Points on a hilly landscape, in no order, each with its height.
From any point a ball takes the steepest step (drop divided by distance) to one of its 2 nearest points. It stops when none of these is lower. Distance is the straight distance between rows; heights are no part of it.
z696 (h 731): [ 26 -19 -23   3  -7  -5  -2   4  20 -17  16  -9   8  31   1  10  11  11
   4   4   0  25  13 -10  -3]
z666 (h 495): [ -6  18  -9  -5 -30 -14  -6 -29  -2  10  -4 -33 -29   2  11 -13   9  15
 -13  10  -8 -25   6 -24  18]
z660 (h 609): [  1 -10 -14  39  16   6  -6  -2 -23   9 -16 -11  -3   0 -22   9  -6  18
 -14  -3 -13 -18  -6  -1   2]
z448 (h 375): [  9  25  10  18  -2 -10  -5  34 -21   3  -9  11  21  15  -3 -16  18   6
   4 -29  -4  -4  -7   5 -12]
z889 (h 705): [  6   3  14  -9   0  -7  15  29   2  -2   7  10  12  21 -25 -16  30  -2
   4   8  -6  -4 -24  -9 -11]
z82 (h 482): [ 15  -2  30 -20   8  18 -16  -5  13   1  10  -2  12   0   3 -17   7   7
 -19  13   9  19   1  12   0]
z316 (h 322): [-11   9  -1  20  24  -9  13  13 -25   8   1   8  13  17 -13   4  -5   3
   5 -24   3 -31 -31  17 -16]
z614 (h 255): [  0  -4 -14   6   0  -7 -25 -19   1  -5  16   6 -26  14  14   0 -30  27
  -4 -18  -3  15  21  -5   1]
z988 (h 536): [  4 -15  21   1  14  26  -5  13  -1  -5   8  -7  23  16 -12  -3  10 -19
  12 -10  14 -16 -20  34   3]
z349 (h 238): [-13 -11  23  -8  -4  18   6  12  -6   7   4  10  -4  -7  -7  17 -30 -21
  -4  -6   8  -4   8  19  -5]
z259 (h 369): [  7   5  21  17  13  23 -12  32 -22  -1  -6   9  29   0  -2 -19   0   3
 -10 -40  10  -3   4  21  -7]
z595 (h 720): [  6 -20 -14 -29  -8  10  -5 -23  16 -36  14 -10  -1  18   4  10 -16 -12
  28   7   5  32   7  -8  -8]
z231 (h 359): [ 13  15 -13  15 -17 -20  16   6   6  14   9   3   9 -15  -4  12  14   4
  -4   7  -3  17  11 -25 -23]
z588 (h 291): [ -6   7  -2   7   5   2   6   0 -23  10   3   5  13  24   8  13  -9   7
  -5 -28   3 -15   1  27 -13]
z947 (h 591): [ 15 -29 -32  26  18  -6  -7  -7 -10   4  -4 -10   4  17 -10  -2   2  28
 -11 -22  -4  -4  -8  -2  22]
z265 (h 766): [-16 -16  -3  -7  -3   3  -5 -35  14 -10   6  -2   1   9 -11   8 -14  18
   0  27  -4  17  11  -4 -19]
z216 (h 574): [-22  41  16 -26  10  -3  10   3  -5  18   1  12  19 -28   9  19  31 -19
  -4  18 -15 -16 -24  10  -4]
z67 (h 693): [ -2   7   2 -17 -21 -14 -12 -10  13 -19  -4   4  19  16  19 -10  29  13
   7   2  -6  14  12 -24 -13]
z11 (h 247): [ -3  12   1   3  17 -12  15  15  -7  33  -3  -8  -1 -26   4 -13   9   6
 -18   3  15 -25 -27  -1   7]
z918 (h 439): [  3 -29   8  -7  13  10  -3  23   8 -15   4  11   5   8 -16  15 -14  -4
  22  -6  -4  29  16  -7   0]
z890 (h 687): [  7  -9   4   3   5   2 -11  41  -8 -35  -7   9  19  21 -27  -4  16   0
   3   0  -2   3 -19 -11 -16]
z651 (h 540): [  2   4   2 -15  -2  -1  -6  33  -7  -4   5  -4   0  12  -2 -19  -4   7
   4 -26  19   1   9   2  23]
z755 (h 674): [  6 -10 -15 -36 -10  20 -18  -7  24 -58  12 -16  -7   0  12  -5 -20  -9
  27   6  26  10  -3 -10  -6]
z581 (h 529): [  4  16  -6  11   2  10  13   1   4   8   7  -9  11  -8  -6  15  13 -22
   1  13  15  -7 -26  23 -34]
z963 (h 315): [ 16   7 -23   6  -4 -15  12  -2   4  23   2 -23 -14   4 -10 -20   4  11
   0  -4  18 -12  -1 -17  16]
z438 (h 496): [  7   6  -9 -16 -13  14   4  23   1 -14  17  -2  -1  15   4  -8 -12 -26
  24 -28  21  -3  -2  18   5]
z95 (h 747): [ 10 -36 -33  -6   7  -6   3   3  10  -9  18  -9  12  18  -6  -1   6  24
  -6  16   8  -5   8 -19 -11]
z875 (h 572): [ 21 -17 -29  11  11   6 -18  13   3  -8   0 -11   5  -2 -11 -22   0  31
  -5 -14  14  10  16   1  13]
z111 (h 629): [ -6   1   0  24  23   6  11   5 -27   8 -18  -6 -14 -10 -15  24   2  -1
 -28  26 -21 -11 -12  -8  11]
z734 (h 668): [-11  -2  13  16   9  -6  -4  28 -15  -5 -21  21   1   9 -34   2   0   3
 -15  -2  -6  -6 -19  -8 -28]
z344 (h 645): [-32  13  -1 -27 -35 -11  -2 -18  16 -17 -13  12  -2 -11  -2   9   9  -9
  32   8  -9   5   7 -25  -5]
z101 (h 352): [ 15  -7  13   2   2  10  -5 -22   8  11   4  11 -16 -11  32  16  -9 -22
 -15  10 -15  25   8  10  14]
z220 (h 214): [  5  -9  -4  12   5 -19   5  17  -7   7 -22   6  -6  -8  18 -12  -5  -3
  19 -22  -8   8   2  -4  37]
z685 (h 587): [  1  -7  -1  -7 -14   4 -22  -7  16 -37  -5 -16  -4   8 -13 -30   2  16
   5  20  17   7   6 -10  -3]
z45 (h 361): [ -3 -10  -3   5  12   1   6   5  -2 -19 -12  14  -3   5 -11  16 -34 -20
  36 -17   9  20  11  12  -2]
z864 (h 550): [ 24 -26  -8   7  21   7   4  30   6  -5   0  -5  24  -6  -4 -24  12  16
  -3   1  12   9  -6  -6  28]
z150 (h 760): [ -1 -26 -18  -8  -1  -6  -3 -29  18   3  21   2  -4   3   0  -2   5  23
 -19  22  -1  -3   2 -22 -15]
z363 (h 380): [  3 -32  15  -4   4  30 -14  11   9 -12  25  -4   1  -3  17  22 -31 -13
   4 -10   9   4   4  20  -3]
z319 (h 505): [  8  -1   6 -12  -1   0  13  26  15  14  19   9  -2  -3   3 -14  -7   7
  -9 -21  13  10  15 -12   4]
z208 (h 435): [  4 -14  22   1  -4   4   3  -7   9  20   2   2 -11  -8  18  31  15 -39
   1  27 -21   9   4   1  12]
z508 (h 713): [ 19   3 -18   0 -21 -28  -5   0   5   4  10  -4  -1  20  22  -8  19  12
   7  -9 -13  11  15 -16  11]
z8 (h 347): [ -7  35  10  10   9 -13  19  16 -29  14 -12  19   6   0  -4   0  16  -8
  -1 -21 -12 -11 -24   2 -32]
z468 (h 595): [-21  34  -5 -31  -3  -6   6 -24 -10  17  -8  -2  11 -21  18  30  27   1
 -11  10 -30 -18  -4  -3  12]
z420 (h 303): [ 12   3   7   6 -15 -20  -1   7   4   4 -19 -12 -11 -17  30 -16   9 -10
   3   5  -3   3   2  -9  37]
z268 (h 236): [-17 -11 -18 -13  14 -18  27 -15   0   5   4  13  -6  17 -14  10 -16   7
  18 -14  -3  12   6 -15   5]
z209 (h 538): [  8 -15  19 -13   2  21 -24  18  10 -20  -3 -14   8  13 -22 -17   3  16
  -6  21  11  -5   9  -2  12]
z945 (h 732): [-19   1  21 -19 -15   7  -7  -9  -1 -21 -11   6  -1  13  -9   0 -11 -24
  29   2   2  -2  -6  11  15]
z336 (h 351): [ 10  27 -11  -3  -7 -10  17 -16   9  12   0  -8   5   5 -23  -7  17  -1
   6   5   3  15  -3 -17  -8]
z771 (h 515): [ -9  12 -14  12   2 -10  -1  -1   1   2  -4 -14  13  -7 -11  -8  -1  11
  13   4  21  -8 -13  23 -27]
z34 (h 397): [  7  -1  -8  17  12  -8 -13   6 -15  24  12  -7 -17 -10   7   2   3  33
 -40   2 -23 -11  21 -18  -9]
z600 (h 331): [  4   8  -2 -26  -8  -3 -10 -23   9   9  27   6 -21  -4  24 -10 -17  23
 -13 -21   6  14  14 -13  -4]
z537 (h 502): [ -8  20  -3  22  -7 -24  -4 -19  -4   1 -24 -13   9 -18   5  -3  18  25
   1  14   4  -1 -12  -7 -27]
z317 (h 649): [-17  16  29  20   7  11   6   7 -13   0 -21   2  -2  -8 -22  10   3 -12
 -10  25 -10  -2  -9   2 -10]
z948 (h 204): [  1  14   8   7  14  -2  21   7 -20  30   5   5  -3 -22  15   8  -3 -10
 -23  -9   0 -12  -1   3  -1]
z829 (h 396): [-20  22  -1   5 -14   5   3 -17 -10  -1  -2  -4  -7 -37  19  28  -9 -12
 -27  15 -14 -21  11   9  -7]
z798 (h 721): [ -5  24  15 -22 -16  -5   4  18   3   1   4   8   2  13 -10 -18  29 -21
  13   3  -8 -23 -15   3   8]
z401 (h 618): [-23  18   8 -26  -6 -16   9 -31   3   8 -14   6   6 -13   3   9   9  -3
   7   6 -15  -1  -1 -18  10]
z607 (h 700): [-15  -7  23 -13 -24   5 -14  -6  11 -32   3   1  10   8   2   8   3 -13
  18  17   0   2  -2   8 -18]
z886 (h 244): [  6  -6  13  -5  19   9 -10 -10  -6  13  -2  16 -16   0  20  -5 -24  -2
 -18 -10 -21   5  17  10  23]
z972 (h 555): [ -8  45  12   5 -14  -4  15  -3 -20  10 -11  -5  12 -12  15   5  28 -21
  -8  11 -11 -24 -21  19   1]
z328 (h 353): [  4  -3 -14  25  -5  -2 -26 -32   9  -2  -7  -8 -51 -27  27 -11 -19   1
 -11   8  -1  -4   4   1  26]
z900 (h 494): [  3 -38  12   2  29  14  -6   8   6  -1   1  -3  17   6 -10   6 -14  12
   5  17   3  23  -2   7 -10]
z38 (h 430): [ 26 -23  12  -1   8   8 -17  -3  16   8  20   8   0  -4  17  -4  -2   4
  -4  16  -3  46  16   4   7]
z650 (h 681): [-20  -4  -8  17   5 -11   1   8 -11 -17 -15  -2  -1  17 -31   1   0  19
   2   8   7 -24 -20 -18 -24]
z275 (h 332): [-26  18  17  -7  -6  12  11 -14  -9   0   1  -4  -9  -8   0  21 -26 -11
 -15  -4   1 -27   1  29 -12]
z934 (h 312): [ 21   9  19  10  16  28   6  24  -7  11  -1   5  11  -9  -4 -21 -10 -25
  13 -21  18  14   4  24  -6]
z842 (h 342): [ -8  -9   7   3  20  -5  -8  -4   1  23  14  19 -21 -23  13   2  -9  19
 -31  15 -25   3  25  -3   8]
z123 (h 528): [ 28 -33  11  13  40  14 -11  24  -6   7  -4  13  17 -11  -3 -12   8  14
  -9  -1   1  29  -4  -4   6]
z42 (h 568): [-17   8  24   4  22  18  -2  17 -15  -8 -11  11  10  10 -12 -19  -1 -21
  20  -8  -2 -20 -20  46  -6]
z292 (h 429): [ 28  -3  -3   5 -15  24   5   2   3   5   7 -10  -2  14  11  12  -7 -28
   3 -17  11  -4   0  24  26]
z178 (h 748): [ -9 -19   0 -24   1   4  -1 -35   0  -8  11  -9   5  33 -14  18  -4  -6
  24   7  -8  14  -3   1 -13]
z904 (h 398): [ -7  -3 -12 -43 -14   3  10 -17  24   1  20  11 -15 -18   9   7 -15   4
   4 -17  18   2  -2 -23   6]
z505 (h 483): [ -2   6  -1  21 -15 -12  -6 -14  18 -10 -21  -4   7 -20   0  13  25  -1
  -2  37  -3  10  -8  -8 -10]
z939 (h 489): [ 22 -29   4  11  -5  20  10  30   4  11  13   1  12  12 -10   5  15 -20
   0   0   7 -12 -11  10  23]
z361 (h 297): [-14   3  -4   2  13 -13  24   2  -3  -5   4  17   5   3 -10   1 -11  -9
  37 -27  11  -1   0   7  -5]
z385 (h 445): [ -3   2   1  11 -10  -6  -2 -13   7  10  -9  -7  -2 -31  20  23  12  -4
 -27  34 -11  -9   5  -8  -6]
z121 (h 128): [  1  -1  -1   9  18 -17  11   0 -16  25  -6  13  -9  -3  19 -14 -17   4
  -2 -31 -16  15  15  -7  17]
z667 (h 670): [-21  17  11 -22 -26  -3  -9 -20  12 -16  -5   8  13  10 -14  -3  23   0
  17  25 -11   5  -4 -16 -30]
z689 (h 457): [ -2  -4 -17 -27  -8  -4  14  14  18 -20  17  15 -12 -13   2  -5 -23   5
  15 -19  19  17  16 -27   6]
z632 (h 237): [  4 -14  -7  35  -2   5 -19 -10   9  -9 -21  -3 -10 -27  13  -9 -16   2
  -6  15  14   2  12  18  19]
z544 (h 542): [ -5  34   1  10   2  -4   0 -14 -17   7  -3 -11   9  -8   4  19  25  -4
 -23  17  -3 -19 -25  19 -29]
z409 (h 746): [-12   9  14 -15 -17   8  16  -2  11  -7  -8   7 -17  21 -26  -5  -2 -23
  17  13 -11  -9  -4 -12   7]
z410 (h 385): [ 10  17  -4  11 -20  -9  -6 -19   4   6 -11  -3 -31 -14  14  -5  -8  -7
  -5  -7  -6  11  12 -12  31]
z479 (h 112): [-14 -21 -13  -7   5 -12  -5 -16  -6  -2   0   8 -11  19  -1  -5 -30  20
   3 -22  -1  -4  10  -4  29]
z745 (h 625): [  1   6 -22 -23 -10  16 -10   6  24 -43   8 -15   1  -4 -12 -28  -6  -4
  22  14  24  -1   5  12 -22]
z548 (h 314): [ 12 -10 -25  22 -17 -10   8 -18   6   7   7   6  -9  -3  11  23  -3   0
  -3   5  -7   9  17  -2  -6]
z618 (h 253): [-15  17   4  -8  19   2  29 -14 -19  30   2  17   7   3  -7  14  -7  -8
  -5 -30 -11  -3  -1  14  -7]
z498 (h 371): [ 22  -5 -26  23 -15  13   1  -6  -2  11  -4  -8  -2   7  16  22   0 -17
 -12 -14 -11 -11  15  22  10]
z513 (h 448): [  0   0   3   4 -17 -15 -22  -3 -11  15  -7 -27 -23  -7  11 -26   2  28
 -28   8  -6 -22  11 -21   0]
z671 (h 280): [ -8   2 -11  14  13 -18  23  13  -4  13 -13 -21  -5  -2 -10 -18  10  -1
   6   1  18 -30 -16  -3  12]

Where does a ball stop that starts at each point below?
z111 -> z479
z319 -> z479
z900 -> z479
z508 -> z349
z448 -> z948
z607 -> z349
z595 -> z121
z544 -> z349

Call two points neighbours if one is among the 2 nearest of the other. Go from one point of each pair to the other, from neighbour to neighbour, staying as low as possible. Name the highest point that can't be avoided.
z548 and z948 -> z231
z121 and z349 -> z385
z934 and z948 -> z448
z632 and z121 -> z410
